Each row is a point on a landscape with many peaks, with its height.
A climber steps from a point to the highest of its 2 nearest points, and stops where none of them is higher. Distance is the straight distance between rows; heights are no part of it.
Q232 h=165: [139 128 122 117 150  28  90 127 120 122 140 194 133 130 166 123 120 119
 115 133  84 121 141 187 159  96 147 106 149 132 153 174 130 147 130  79
 154 175  85 133 149 106 109  81 111 198 197 144 112  61 178 117 139 117
  90 163 115 187  97  84 125]
Q246 h=417: [157 213 122 136 162 133 125 101  88 131 109 130 104 116 143 117 153 189
 146 149 145 143 153 142 191 129  80  61 116 152  92  98 141 153 147  47
 122  45 148 130 107 124 147 104 129  99 162  86 181 152 119 171  91 127
 162 129 169 151 129 144 129]
Q416 h=423: [187 187 104 179  78  69 122  83 103 155 140 205 131  95 149 121 184 135
 115 143 170 156 151 121 162 111 136  85 126 139 141 189 119 136 105  42
 104 134 163 167 130 107 125  64 131 119 214 138 116 130 128 115 124 145
 130 176 192 166  78 130 110]
Q966 h=156: [136 173 112  81 125 112 129 154  78 157 133 163 148  84 106 118 118 108
 139 111 133  94 150 174 104 155 133  88 152 144 148 137 120 104  99 143
 130 130 104 101 146 152 146 171 143 185 146 172 128 122 149 133 112 108
 139 135 133 149 110 110 129]
Q501 h=305: [116  93 137 152 174 114 121 123 160  89 168 128 124 140 142 133 110 151
 104 100 145 142 132 125 138 103 187 141 134  74 132 100 125 158 173 142
 117 156 116 112 100  89  94  95 108 136 100 114 116  67 144 105 135 145
  74 124  82 107 116 141 124]
Q902 h=548: [153 190 121  91  76 163 110 150 151 115 145 166 179 102  86 138 122 108
 164 126 150  72 106 143  57 126 233 137 114 116 168 107 118 113  98 183
 155 126 160 144 150 187  89 138 131 105 103 182 150  95 132 110  92 128
 124 108 145 198 109 171 175]
Q643 h=280: [162  88 141 139  96 124 162 133  99 197 125 154 109 154 139 114 105  85
 117 172 134 167 173 146 127 121  13 116 129 138 128 160 125  96  49 103
 147 116 114 104 139 110 138 197 134 121 132 136 106 122  54 123 153 113
 159 161 141  76 197 142  94]
Q485 h=216: [116  77  79 144 107 139 166 157 109 162 103 101 102 180 141 138 128 124
  91 162  71 171 114 109  99 131  11 148 112 170 129 192 158 116  66 103
 145 130 102 127 187 144 164 144 142 113 143 134 119 139  69 162 145 136
 184 124 160 115 190 123 128]
Q422 h=72: [101  36 159 154  60 112 149 114 158 141 139 139 128 133 117 151 115  64
  79 145 156 148 139 105  61 153  90 171 101 108 133 178  93  74  98 156
 115 166 130 137 100 147 115 179 141  98 123 146  89 124 128  95 142 177
 101 146 118 100 135 118 112]
Q926 h=197: [144 171  92 166 104 142 152  95 122 113 131 144 105 126 141 130 148 154
 111 132 141 138 139 107 119  89 180 136 135 119 146 175 139 136 111 109
 111 148 148 173 120 139  91  80 118 110 156 135 102 135 124 116 110 132
 113 116 166 128  82 162 162]
Q604 h=284: [229 135 110  57 154 122 158 153 118 121 159 162 160 163 111 131  77  96
 129 146 112 135 143 215 110  84 140 117 160 117 115 111 112 139  89 138
 190 150 101 137 144  70 103 117 124 142 113 131  77  83 125 130 117 108
  98 153 122 163 135 141 121]
Q32 h=221: [145 121 122  56 156 147 124 139  95 128 139  88 130 121  88 109 103  97
 191 138 131 135 144 135 106 130 138 134 132 128  82  99 115 123 122 187
  93 127 111 145 155  96 111 150 136  97  97  98 165 121 128 146 128 130
 115  95 105 101 131 145 126]
Q401 h=164: [158 196  97 111 136 110 135 124  92  94 158 119 114 111  93 110 147 139
 136 136 120 137 148 143 129  94 180 113 154 107 114 141 109 141 135 108
  93 114 135 171 116 130 103  61 136 123 172  98 113 127 131 147  97 134
 117 123 122 144  80 169 157]
Q951 h=277: [ 76 121 156 201 114 183 150 102 202 124  91  83 116 169 132 148 156 185
 121  75 144 144  55  70 101  99 156 149  55 102 154 113 156 156 149 108
 120 111 177 138 118 147 120  91 139  56 108 150 115 180 106 116 118 141
 129  98 165 134 143 136 135]
Q950 h=225: [112 153  95 200 111 163 154 116 127 139 118 101  97 167 148 143 149 168
 111 115 140 140 109  93 116  81 142 155  96 131 148 169 164 134 104 100
 142 135 146 156 152 125 108  95 104  83 133 150  92 158 106 108 140 120
 116 107 159 125 146 146 157]
Q967 h=266: [107 111 134 151  96  93 101 105 133 127 118 173 135 114 143 140 146 141
  91 120 104  97 107 153 118 149 157 133 130 145 174 174 132 120 141 127
 119 170 135 121  98 149 130 116 134 178 157 154 129 117 177 116 137 124
 130 138 120 144 103 103 124]
Q732 h=374: [114  88 159 147 166  53  95  89 148 142 162 145 129 124 157  98 135 128
 131 146 149 161 144 101 183 144 110 107 127  98  85 122  99 171 184  86
  91 133 141 123 108  57 136 107 116 126 162  96 162 104 135 145 145 153
 115 148 115 132 118  94  75]
Q142 h=129: [138 135 109 110 141  50  98 131 104 113 166 144 129  98 140 105 148 147
 103 159 106 121 154 188 166 133 138  94 165 136 146 139 119 134 180  90
 150 153  93 124 104 110 152  85 133 214 167 127 139  64 176 135 145 126
 112 145  87 165  95 113 119]
Q780 h=468: [ 91 173 117 176 122 169 114 115 123  65 116 109 105 123 135 166 165 202
 102  90 127  68  67 151 123 120 162 124 121 128 205 116 168 123 165 151
 125  96 171 100  80 200 150  95 114 126 100 135 126 133 137 127  77  92
 170 114  99 133 153 159 188]
Q520 h=241: [ 87 124  83 174  70  99 129 109 118 139 154  99  99 124 170 129 146 106
  87 152 121 104 121  90  85  99 180 177  93 110 166 178 127 100  82 157
 142 211 101 160 157 142 106 126  66 202 130 164  81 128 131  40 205  80
  56 149 116 113 104  91 134]
Q318 h=252: [ 96 189 123 210 134 181 145 113 160 118 104  82 102 154 142 153 153 195
 120  80 156 135  75 110 130  59 155 140  80 107 162 127 167 144 148 118
 154  77 157 141 119 148 107  89 103  81  99 126 112 155 115 122 106 112
 127 101 150 128 166 159 158]
Q849 h=386: [138 129 149 137 182 185 174 149 173 130  92  92 108 165 111 141 118 182
 139  77 143 172 104 127 149  98 119 140  94 113 116  95 138 159 148 119
 129  73 121 144 121 119 106  77 134  63 110  94 136 129 102 164  91 151
 147  98 159 107 169 160 143]
Q919 h=330: [151 143 123  72 162 140 117 139 115 115  88 108 120 148 118 138 127 152
 140 111  78 109 117 164 152 114 100 136 141 142 109 138 172 147 142  84
 130 101 100 145 149 131 124  86 148 132 160 104 153 151 129 194  80 141
 137 101 146 156 110 120 150]
Q687 h=493: [173 187 161 102 114 156 156 129  96 180 141 175 150 103 135 111 101  43
 185 109 154 135 174 116 108 113 180 128 114 121 116  95 109 119  63 146
 154 105 120 150 160 121  78 158  83 101 118 168 126 104 115  97 147 116
  98 135 168 147 134 157 118]
Q128 h=453: [ 55  90 111 153 149 145 109 150 139 129 112  63 104 141 133 148 119 171
 144 147 117 131 116 112 149 136  64 141 149 154 138 131 185 109 145 155
 161 107  98  78 132 148 200 184 136 159  84 126 115 155 114 160 130 109
 183 106 118  99 173 108 122]
Q247 h=487: [105  46 172 116 127 122 141 155 165 155 110 126 129 167 129 127  87  57
 154 117 121 171 155 115 114 122  50 163  83 135  92 125 134 105 100 143
 134 137 113 111 157 104 121 179 136 104 126 145 123 135  97 131 133 157
 108 147 124  97 166  94  92]
Q536 h=673: [105  25 184  86 145 120 108 159 193 149  71 153 161 174 171 154  92  93
 157  94  68 140 125 134 151 108  78 172  99 127 124 111 167 175 140 115
 179 152  88  92 181 120 148 168 119 142 131 145 137 134 139 156 102 150
 100 138 126 143 142  74  97]
Q258 h=344: [127 109 143 153 211 159 165 107 175 138 131 116 110 142 135 115 112 175
 137  98 164 174 146 130 178  89 115 107 126 108  91  80 122 167 169  92
 120  85 142 108 100  74 124 107 141  87 104  87 140 112  87 144 109 148
 118 117 123 109 150 144 104]
Q630 h=366: [183  89 148  79 138 151 167 155 108 175 103 149 136 150 129 108 100  89
 148 135 137 178 179 124 164 123  66 121 119 153  68 105 117 129  92  97
 120  99 113 142 169  93  95 146 134  82 142  95 158 156  89 146 135 153
 135 124 160 105 174 142  95]
Q145 h=497: [164 150 129 170 104  91 130  80 121 149 131 158 132 112 143 109 174 157
  99 155 155 172 154 112 172 131 106  84 132 119 106 137  86 146 125  50
  94 111 161 152  94  73 136  88 158  82 182 108 149 138 111 134 138 155
 140 152 176 134  92 150 111]
Q790 h=28: [120  46 140  65 108  96  95 137 178  93 154 159 161 129  98 141  94 116
 103 144  96 125 125 138 107 177 131 160 102 113 133 149 118 116 154 180
 112 207 142 156 137 117 116 131 118 135 100 106 156  86 196 134 118 144
 111 127  66 167  89 101 128]
Q227 h=249: [154 101 146  72 113  95  85 117 150 131 130 208 179 108 127 131  92  83
 127 107 112 124 138 150 149 149 121 125 146 131 125 126 142 142 144 111
 153 146 120 106 133 116 120 150 127 159 136 172 147 101 167 155 108 153
 142 150 130 191  93  94  95]
Q462 h=88: [ 59  36 159 131 113 177 113 206 175 115  77  90 135 168 126 160  94 124
 161 113 103 135  93 132 110 132  66 175  96 124 139 108 130 106 141 173
 153 137  94  77 145 163 178 177 161 129  86 130 125 149 131 154 123 135
 146 133 119 127 143 114 103]
Q212 h=680: [158 178  99 131 129  95 127 110  74 140 164  82 131  93 108  90 168 152
 102 198 168 125 165 100 137 143 141  78 150 121  79 103  65 106 126 116
  82 111 136 130 101  86 127 134 149 108 146  76 134 142 115 119 165 113
 113 132 132  83 109 175 116]
Q605 h=304: [113 133 181 182 147 164 160  77 187 130  95 138 126 134 128 136 136 159
 123  69 138 154  85  87 148 102 137 120  75 135 148 124 142 164 158  83
  91 100 183 158  99 122 105  98 140  40 132 137 151 159 106 130  98 147
 140 120 175 119 144 130 129]
Q884 h=209: [137 103 140  87 131 168 128 111 121 120 128 124 135 115  91 118 109 138
 153 126 153 131 126 128 131 160 141 114 140 130 114  94 102 131 165 162
  84 106 160 117 110 115 128 137 153  96  73 107 170 127 126 161 106 137
 150 109  93 119 126 147 125]
Q103 h=244: [152 109 135  68 147 118  86 104 137  91 169 124 148 104  77 111 109 141
 131 139 116 123 135 139 153 145 140 109 150 121 106 100 109 142 201 129
  98 150 143 137 118 112 134  79 148 120 102  99 185 101 143 172 115 152
 140 118  64 177  97 130 120]
Q663 h=602: [165 185 134  91 156 140 143 145  68 170 132 152 145 112 129  91  98  41
 197 128 150 145 203 102 140 113 148 110 122 124  60  92 112 139  75 136
 121 100 114 169 183  94  78 149  95  82 160 115 158 149 133 120 143 129
 124 114 164 120 144 142 122]
Q162 h=177: [168 122 172  93 107 130 133 140 152 161 105 200 154 141 150 139  93  78
 155  85 108 143 130 133 133 103 124 139  93 134 124 122 148 160  86  96
 154 126 127 146 170 107  91 138 114  86 161 146 123 135 148 143  99 153
 109 151 180 162 120 125 123]
Q39 h=307: [131 127 132 157 187 127 148 117 135 138 147 112 119 129 140 115 122 133
 138 109 160 153 176 103 153  78 158 132 136  99 104  92 116 160 131 116
 130 117 131 120 111  71 103 110 108 103 120  95 117 100 118 113 139 142
  96 112 111 102 140 152 106]
Q789 h=274: [ 83 134  96 198 117 109 137 114 110 137 164 118 116 121 183 119 145 149
  79 145 114 114 115 128 109  84 183 156 133 119 193 166 169 112  82 153
 166 188 113 139 138 131 118 123  75 182 146 180 109  94 138  43 179  79
  99 155 110  90 116 124 128]
Q578 h=434: [159 140 154 109 165 193 175 154 137 149  89 129 107 156 151 133 115 141
 149  68 132 176 136 137 165 109 103 127  93 135  91  98 151 176 122  80
 145  59 120 169 167 112  85  72 121  53 141  91 160 131  96 158  96 152
 146 117 191 148 160 139 130]
Q98 h=190: [120 113  94 109 120 146 165 177  78 132 109  63  92 181  99 105 121 115
 116 169  63 159 118 125  69 136  70 146 127 147 121 186 142  98  59 137
 139 135  91 149 189 135 143 143 136 111 153 104  97 160  92 165 152 121
 171 129 162  99 163 139 160]
Q7 h=48: [ 85 124 152 133 143 143  71 160 168  93 105 159 173 116 172 164 119 126
 198  56  96 111 104 135 158 128 141 127 162 123 147  71 144 129 189 196
 174 116 116  78 119 159 139 167  94 189 101 148 146 121 147 131 114 113
 136 144 109 134 125 116 122]
Q48 h=422: [139  81 149 100 157 153 162 165 136 151 100 104 128 184 132 113  95  99
 150 125  93 176 132 109 113 119  97 148 104 124  92 139 127 133  95 129
 131 137 106 157 174 103 110 123 145  78 141 115 126 149  94 154 135 153
 121 111 148 110 154 127 129]
Q530 h=298: [152 125 104  49 164 132 116 147  92 125 131 132 137 105 107 108 121 130
 157 144 121 114 156 192 168 137  97 103 174 144  94  62 152 132 161 151
 144 125  59  78 128 109 172 162 150 187  90 109 147 112 115 141 105 131
 147 116  98 128 108 114 115]
Q505 h=674: [ 79 124 141 134 118  97  87 126  95 101 127  77 110  92 113 125 143 140
 120 153 138  74 117 126 104 200 126 137 149 132 119 117 118 112 181 160
  74 123 134 109  64 164 176 153 147 181  87 117 148 152 161 102 143 120
 160 112  64  83 126  91 128]
Q876 h=208: [136 101 177 121  97 112 117 120 143 176 103 211 173 116 171 137 119  59
 154  84 103 133 135 143 130 147 119 129 111 126 155 112 142 130  95 133
 168 127 111 102 144 124 123 184 116 143 156 180 123 135 138 123 112 133
 127 179 159 171 133 105 103]
Q66 h=562: [130 210 110 110 145 114 117 114  51 110 159  98 114  95 111  98 153 145
 133 157 161 101 157 143 125 149 167  78 163 133 120 100  96 122 122 147
 107  96 129 118 104 117 140 122 143 162 136 114 127 111 132 115 143 100
 131 117 110 108 123 151 135]
Q821 h=310: [116 124 113 204 118 107 122  89 134 133 152 165 121 108 197 124 148 154
  80 135 131 126 114 133 147 113 157 137 141 138 212 173 159 112 114 125
 136 168 122 120 103 107 132 109  91 178 164 153 100  93 138  77 154 110
 120 181 122 122 114 139 123]
Q245 h=68: [ 98  72 143 132 120 170 107 175 159 112  90 128 164 137 129 161 108 128
 174 101 110 132 126 143 150 129  78 153 155 150 130  88 151  91 164 190
 178 109 103  75 130 152 173 199 137 183  67 141 114 127 126 127 118 109
 142 136 112 115 129 118 112]
Q69 h=563: [ 97   6 175 130 142 156 145 178 215 149 104 130 164 201 139 148  67  92
 168 112  96 160 119 126 142 105  66 166  83 100 104  96 125 138 130 151
 163 133 115  84 164 109 126 182 142 108  94 139 129 117  83 140 117 126
 104 152 133 132 165  98  83]
Q486 h=106: [ 79  78 157 136 103 181 117 176 164 131  86 124 148 164 146 152  98 121
 176  82 102 127  85 113 123 113 112 143 108 129 146  92 152 134 108 151
 172 116 118  98 162 141 141 157 125 112 126 149 127 142 145 145 131 135
 126 131 150 145 157 116 131]
Q4 h=360: [134 153 109 205  86  79 119  68 123 169 162 210 130  97 179 109 167 142
 101 156 158 130 131 153 149 123 150 100 134 146 180 193 141 108  90  67
 138 158 134 141 130  96 122  72 103 173 198 167 118  90 148  86 138 144
 126 196 163 159  84 124 110]
Q908 h=346: [188 158 138  71 120 143 145 150 122 109 162 167 191 127 109 117  83  88
 156 126 134 113 128 179  84 108 172 105 156 106 142  78 109 116 100 182
 170 149 116 104 133 114  88 154 110 139  85 171 109  79 122  99 120 106
 114 147 116 159 129 142 132]
Q929 h=347: [100  73 109 180 185 141 138 158 175 115 150  88 114 152 142 134 123 189
  92 124 151 141 114 121 112 104 173 148 129  83 137 114 135 145 138 162
 147 170  99 111 103 101 112 110 111 136  76 119  74  95 124  96 170 109
  90  99  86  61 145 145 120]
Q290 h=7: [ 91  63 164  96  96 101  75 132 166  77 142 167 156  91 104 148 132 113
 117 132 107 111 126 136 104 196 137 166 138 128 140 139 116 105 189 190
 115 176 124 119  90 160 160 149 141 176  83 134 149 100 184 126 128 144
 139 157  81 134 101  91 120]
Q498 h=283: [136 145 144  66 162  98  87 104 112  91 120 133 135 116 112 121 114 125
 154 110  96 107 133 162 161 113 131 113 147 136 103 105 132 166 187 105
 108 125 126 137 144 110 127  57 125 135 146 115 170 123 167 195  86 144
 136 127  98 199  99 111 133]
Q377 h=370: [ 98 143 128 176 216 156 125  92 156 106 123  85  91 128 119 147 166 193
 143 101 161 129  90 105 163 131 117 113 141 112 125  62 138 146 196 116
 114  70 157  93  51 129 169 131 125 114  95  97 140 148 100 135 114 118
 150  95 110  90 164 111 128]
Q92 h=431: [142 126 127 132 129  61 122  80 128 124 162 144 139 112  98  83 162 130
 126 170 163 159 151  97 165 161 110  87 146 109  80 127  66 144 166  88
  71 125 159 151 100  85 119  99 130  86 169  94 169 131 133 139 148 149
 121 154 113 139  98 156  82]
Q335 h=566: [105 148 133 164 154 103 109 102 116  81 134  51  95 117 113 122 160 154
  89 153 147  70  72  92 105 179 163 140 132 123 111 127 106 130 156 140
  75 130 187 133  83 169 139 106 138 141  91  93 139 168 141  78 150 101
 137 103  68  93 140 103 159]
Q711 h=124: [129 207  95  92 134 167 137 167  65 153 132 148 130 106 105 134 140 143
 160  99 162  91 129 156  97 168 140  89 141 165 178 123 153  88  96 156
 149 111 112  98 146 220 155 193 127 166 112 177 145 123 120 139  80  85
 172 104 131 145 130 122 141]
Q83 h=339: [ 90 128 164 195 198 132 133  87 186 137 100 105 102 134 155 141 149 188
 128  99 154 132  93  91 173 124 113 122 109 116 132  94 148 167 182  65
 109  72 185 118  76 114 150  99 127  93 126 118 135 172 127 114 119 129
 149 116 128 118 174 110 122]
Q654 h=575: [180 199  88 178  95  85 132  77  89 146 156 118 132 102 136  88 191 155
  94 192 163 152 154  88 144 132 134  86 136 130  86 155  75 118 127  68
  97 122 168 160  95  95 137 120 130 102 169 107 130 159 110 103 164 104
 124 156 162 110  80 178 115]
Q309 h=163: [131 152  88 117 100 137 155 144  71 169 127  84  91 142 112 109 119 112
 110 148 129 131 148 115 107 147  68 118 132 161 120 165 124  86  47 123
 114  98 127 137 147 136 136 172 138 108 157 123 105 183  97 135 158 111
 170 119 151  93 166 136 139]
Q964 h=373: [161 174 111 101 176 113 127 128 100 132  97 120 101 145 148 125 151 167
 133 138 107 142 155 166 189  98  54 102 133 161  84 133 163 167 142  45
 142  81 114 137 143 120 152  85 140 129 193  86 176 151 125 188  92 148
 134 114 160 136 132 128 127]
Q435 h=193: [199 187  83  68 152 127 155 159  82 156 139 159 150 107 102 116 120 124
 123 147 119  96 170 197 136 131  91  70 167 159 148 134 152 121  87 113
 185 137  87 107 175 162 163 172 142 176 122 152 121  90 133 163  84 106
 150 131 126 170 121 115 131]
Q634 h=234: [217 160 101  50 146 131 164 158  80 145 152 159 145 130  98 128 123 110
 126 152 125 120 169 206 115 124 114  73 173 155 120 130 105 127  77 129
 154 137 112 133 132 119 123 140 153 149 120 130 103  96  97 150 115 106
 126 143 124 139 115 155 122]
Q745 h=152: [131 201  98 176  73 122 148  83 126 132 121  59  84 100 116 122 160 114
 100 141 151 109  95  45 109 140 160 151  98 128 118 175  95 108 112  91
  69 129 182 166 127 180 134 118 117  95 121 129 109 212  78  62 178 103
 120  86 146 116 117 135 174]
Q674 h=226: [116 103 141 104  74  98 105 127 127 111 136 154 153 121 118 144 131 103
 100 129  94 100 124 120  84 160 171 149 104 124 145 197 127 123 118 148
 105 183 136 167 140 161 107  98 142 128 160 142 119 131 187 151 115 135
 111 127 129 153  79  95 150]
Q274 h=51: [108  44 159 126  82  75 119 112 170 115 159 154 145 126 104 133 100  64
  95 149 125 137 161 112  91 184 100 154 120  92 131 168 104  91 127 167
  96 173 139 148 112 137 107 146 130 111 109 127 133 113 173 129 133 163
 114 150  87 119 113 109  97]
Q385 h=413: [178 192 130 112 105 153 148 118 129 148 157 200 186  98 116 111 103  67
 164 115 138 109 136 147 100  96 214 105 134 109 146  86 112  89  70 164
 169 135 152 113 152 123  69 147  95 116 112 196 124  73 111  84 123 134
 101 146 161 180 129 178 135]
Q681 h=94: [108  88 132 159  41 137 177 118 141 135 126  96  94 151  98 139 139  83
  90 152 128 154 129  59  54 129  87 155  92 122 122 173 100  77  68 145
 116 157 134 155 141 151 115 149 136  75 130 145  68 156 100  99 180 154
 108 131 164 103 114 141 144]
Q728 h=13: [ 82  85 176 141 103 103  76 123 187  87 156 182 177  89 151 149 129 105
 160 113 126 111  88 101 118 172 164 165 132  95 156 109 103 122 192 213
 127 167 148 103  99 152 127 157 103 170 101 131 153  84 165 102 158 150
 139 151  91 132 119 118 116]
Q254 h=677: [121 181 133 111  92 154 106 134 116  71 135 135 153 107  78 138 138 124
 145 127 145  86  95 131  59 147 226 145 114 133 151 108 110 133 146 196
 109 126 172 146 115 187 103  87 137 111  96 146 162 108 148 128  97 133
 137  96 109 145 111 159 178]
Q307 h=401: [121  88  87 131 159 164 131 136 119 122 129  96 112 136 124 135 146 173
 109 154 120 118 138 149 179 133  82 128 189 152 132 110 168 124 161 133
 149 122 110  85 102 138 180 148 145 160  87 112 112 118 127 162  90 113
 164 106  92  98 149 124 136]
Q860 h=319: [185 100 164 114 122 146 162 146 119 189 114 194 144 131 142 114  83  60
 152 145 150 168 170 142 153 123  66 114 116 139  99 110 118 123  66 111
 156 108 105 111 143  96 123 191 130 108 118 123 111 130  70 116 133 126
 132 168 149 106 186 127  92]
Q540 h=329: [107 139 147 153 145  99  93  94 122 126 134 145 117  94 157 113 152 150
 127 114 148 125 130 124 185 145 118  95 155 115 123 118 122 144 187  93
 103  96 149 106  81 102 164 128 127 142 154 112 144 128 142 149 131 139
 149 134 129 135 128 116 107]
Q993 h=133: [143 139 107 102 135  69 107 129  98 108 153 126 117 128 136 117 139 122
 112 153 113 122 155 150 137 129 156 108 157 135 114 159  99 146 143 107
  96 159 116 157 132 110 120  79 152 163 196 104 118 113 164 156 138 124
 101 132 115 129  93 125 127]
Q982 h=435: [129 186  76 195 144 131 150 114 111 104 166  54  74 117 130 121 163 183
  90 167 171 111 109 100 123  97 162 124 148 110 144 132 120 130 134 132
 117 129 151 142 102 128 136 103 108 135  98 103 100 117 124  78 172  78
 114  95  98  82 131 157 163]
Q480 h=206: [ 81 147 103 143  17  89 123  92 131 109 141 107 105 103 141 148 154  80
 112 165 133  95 116  57  59 140 198 203  82 114 152 191  97  75  91 150
 112 184 136 169 155 183 105 121  69 160 154 162 100 149 131  56 184 121
  66 133 165 122  84 102 153]
Q123 h=410: [ 93 125 137 174 177 177 121 105 172  75 102 119 102 135 123 167 137 203
 114  80 133 115  73 134 157 121 142 124 139 117 161  77 139 145 212 141
 127  89 160  95  62 158 141  99 130 138  76 105 124 133 134 149  96 116
 150 109 110 113 152 147 155]
Q201 h=570: [ 73  81 120 129 145 149 104 154 141 117 109  34 104 130  82 137 132 158
 107 154 138  92 103 135 102 187  95 148 159 136 124 119 123  93 168 171
 104 133 105  99  92 151 192 164 155 165  54  91 130 153 122 118 135 124
 159  99  83  51 149  92 114]
Q70 h=191: [125  78 140  93  92 118 126 122 153 123 128 137 140 146 119 121 109  85
 122 134  75 149 133 102  98 143 136 164 100 119 122 198 120 139 115 133
  80 175 139 199 156 129  94 115 130  85 173 121 131 172 157 175 115 151
 130 108 135 134  95 110 142]
Q442 h=348: [151  89 116  83 126 151 127 156 128  95 125 141 148 107  93 154 135 163
  95 150 104 100 141 178 139 166 108 121 185 156 124 105 139 122 167 155
 144 150 102  90  96 149 173 154 173 193  66 126 123 107 128 151 107 126
 158 123  83 127 111 118 133]
Q114 h=506: [175 198 138  99 165 170 151 172  82 158 110 143 116 132 149 116 104  88
 178  86 145 154 172 149 148 110 140 115 125 140  78  87 131 146  91 102
 154  79 111 166 167 113  89 108 110  84 160 113 152 127 124 149 119 133
 142 127 170 138 155 141 137]
Q433 h=289: [122  70 134 118 122 100 108 127 139 140  96 165 140 112 132 128 134 115
 112 119 115 130 132 143 168 155  85 130 147 130 130 121 141 140 174 102
 126 127 114 107 106 113 160 149 147 172 128 136 140 118 145 161 109 146
 139 148 116 136 114 106 103]
Q428 h=257: [160 162 125  60 170 128 114 138  92 123 167 128 138 117 118 107  86 113
 192 112 148 110 164 165 132 118 148 100 165 123 100  56 115 141 140 182
 124 112  83  94 142  89 123 138 134 146 112 126 148  95 126 125 117 141
 122 129 101 129 135 136 117]
Q710 h=140: [140 182  87 163  95 113 149 108  77 180 146 104 106 103 138 107 153 113
  90 159 144 112 143  84 119 126 127 129 137 143 130 167 123 102  68 107
 106 118 145 164 134 126 119 154 133 137 153 130 104 186 114  86 177 108
 149 125 140 100 127 147 136]
Q511 h=126: [ 95  95 185 131  95 186 144 187 161 152  66 119 147 164 164 142 108  89
 179  74  97 158  99 100 117 100 110 157  45 123 104 109 150 168  94 118
 165 111 106 149 200 124 119 125 122  63 154 145 137 145 147 150 129 156
 120 125 185 173 163 126 130]
Q835 h=207: [170  91 144  74 136  72  87 125 164 135 127 215 176 137 138 147 115 131
  98 110  87 120 123 183 169 101 114 125 160 143 151 157 162 150 164  61
 181 160 109 116 135 116 125 104 125 171 168 154 117  89 165 141 112 145
 121 161 138 206  78  95 110]
Q941 h=248: [138  72 111 110 128 147 165 138 124 173 104 138 109 160 128 125 119 123
 106 167 121 151 150 126 163 129  13 118 139 166 115 155 151 107  88 105
 137  96  97  80 146 134 153 175 157 134 121 125 119 120  65 156 128 131
 163 129 142 105 183 131 109]
Q164 h=498: [125 204 106 178 159 113 125  94  87 106 137  19  87 121 113 112 161 156
  84 161 155 101  85  89 137 158 142 114 142 149 112 143 100 124 133 103
  94 107 161 140 106 137 156 117 133 122 134  90 122 192 121  73 161  85
 121 101  96  97 130 116 164]
Q667 h=179: [113 173  94 139  49 116 128  90 116 102 145  84 106  90 100 129 154  95
 106 176 139  89 108  53  67 160 209 189 112 103 136 174  96  96 115 139
  79 161 171 179 131 195 105 115  97 124 132 150 114 177 124  88 184 106
  80  92 137 114  97 112 160]
Q280 h=150: [116 107 171  78 101 131 128 162 138 142  80 164 165 170 142 136 108  75
 173  87  66 137 124 135 115 108 120 148  63 150 119 147 145 147  78 121
 152 133 106 157 208 139 116 118 124  77 194 144 136 161 164 169 124 149
 105 140 175 176 121  93 142]
Q612 h=117: [153 121  98 153  63 125 172  95 115 158 154 131  99 112 104 120 140  87
  82 163 130 153 155  82  97 138 120 132 121 140 124 205 105  84  67 105
  97 160 151 170 123 123  95 146 133 117 165 140  86 178 111 103 167 150
 111 143 164  95  96 150 117]
Q653 h=480: [157 210  96 109 147 132 122 123  71 112 141 126 111 110 129 115 149 188
 134 136 152 117 146 156 148 129 121  74 150 158 127 100 127 124 124  93
 133  74 132  99  89 124 151 114 143 147 132 111 139 110 129 155  95 125
 146 115 127 159 119 169 133]
Q841 h=31: [ 74 111 148 117 146 131  72 163 169  68 129 133 160 105 152 164 108 127
 170  93 100  94  88 143 122 148 186 159 143 107 149  90 130 151 208 226
 140 156 116  84 114 161 134 147 113 169  91 137 152  97 179 114 126 122
 104 128  73 115 121 113 138]
Q715 h=502: [ 62  77 132 170 173 154 125 154 154 135 100  33  96 161 108 134 106 156
 115 127 140 142  91 108 116 151  86 145 123 128 123 124 151 114 138 156
 111 112 126  86 127 111 174 170 158 123  77 110 114 155  96 125 154 116
 157 100 116  85 175 107 125]
Q218 h=550: [ 85 188 117 132 113 149 102 142  80  76 101  93 118 119 103 154 161 167
 127 125 118  43  77 145  81 147 195 128 129 141 174 129 124 116 127 178
 117 115 141 132 123 194 125 109 141 149 110 143 122 138 146 114 104 100
 141 100 103 121 138 133 190]
Q869 h=388: [ 95 140  80 196 176 153 142 128 148  87 155  70  91 147 137 122 151 208
  86 123 164 122  91 111  94  86 191 143 132  92 168 122 139 143 162 145
 128 122 132 120  88 138 111  97 120 127  63 107  91 110 115  78 138 105
  90  92  93  79 131 156 139]

Where does a climber stop that starts at each point below?
Q711 => Q663
Q993 => Q254
Q966 => Q663
Q32 => Q505
Q790 => Q536
Q485 => Q536
Q728 => Q212
Q501 => Q505
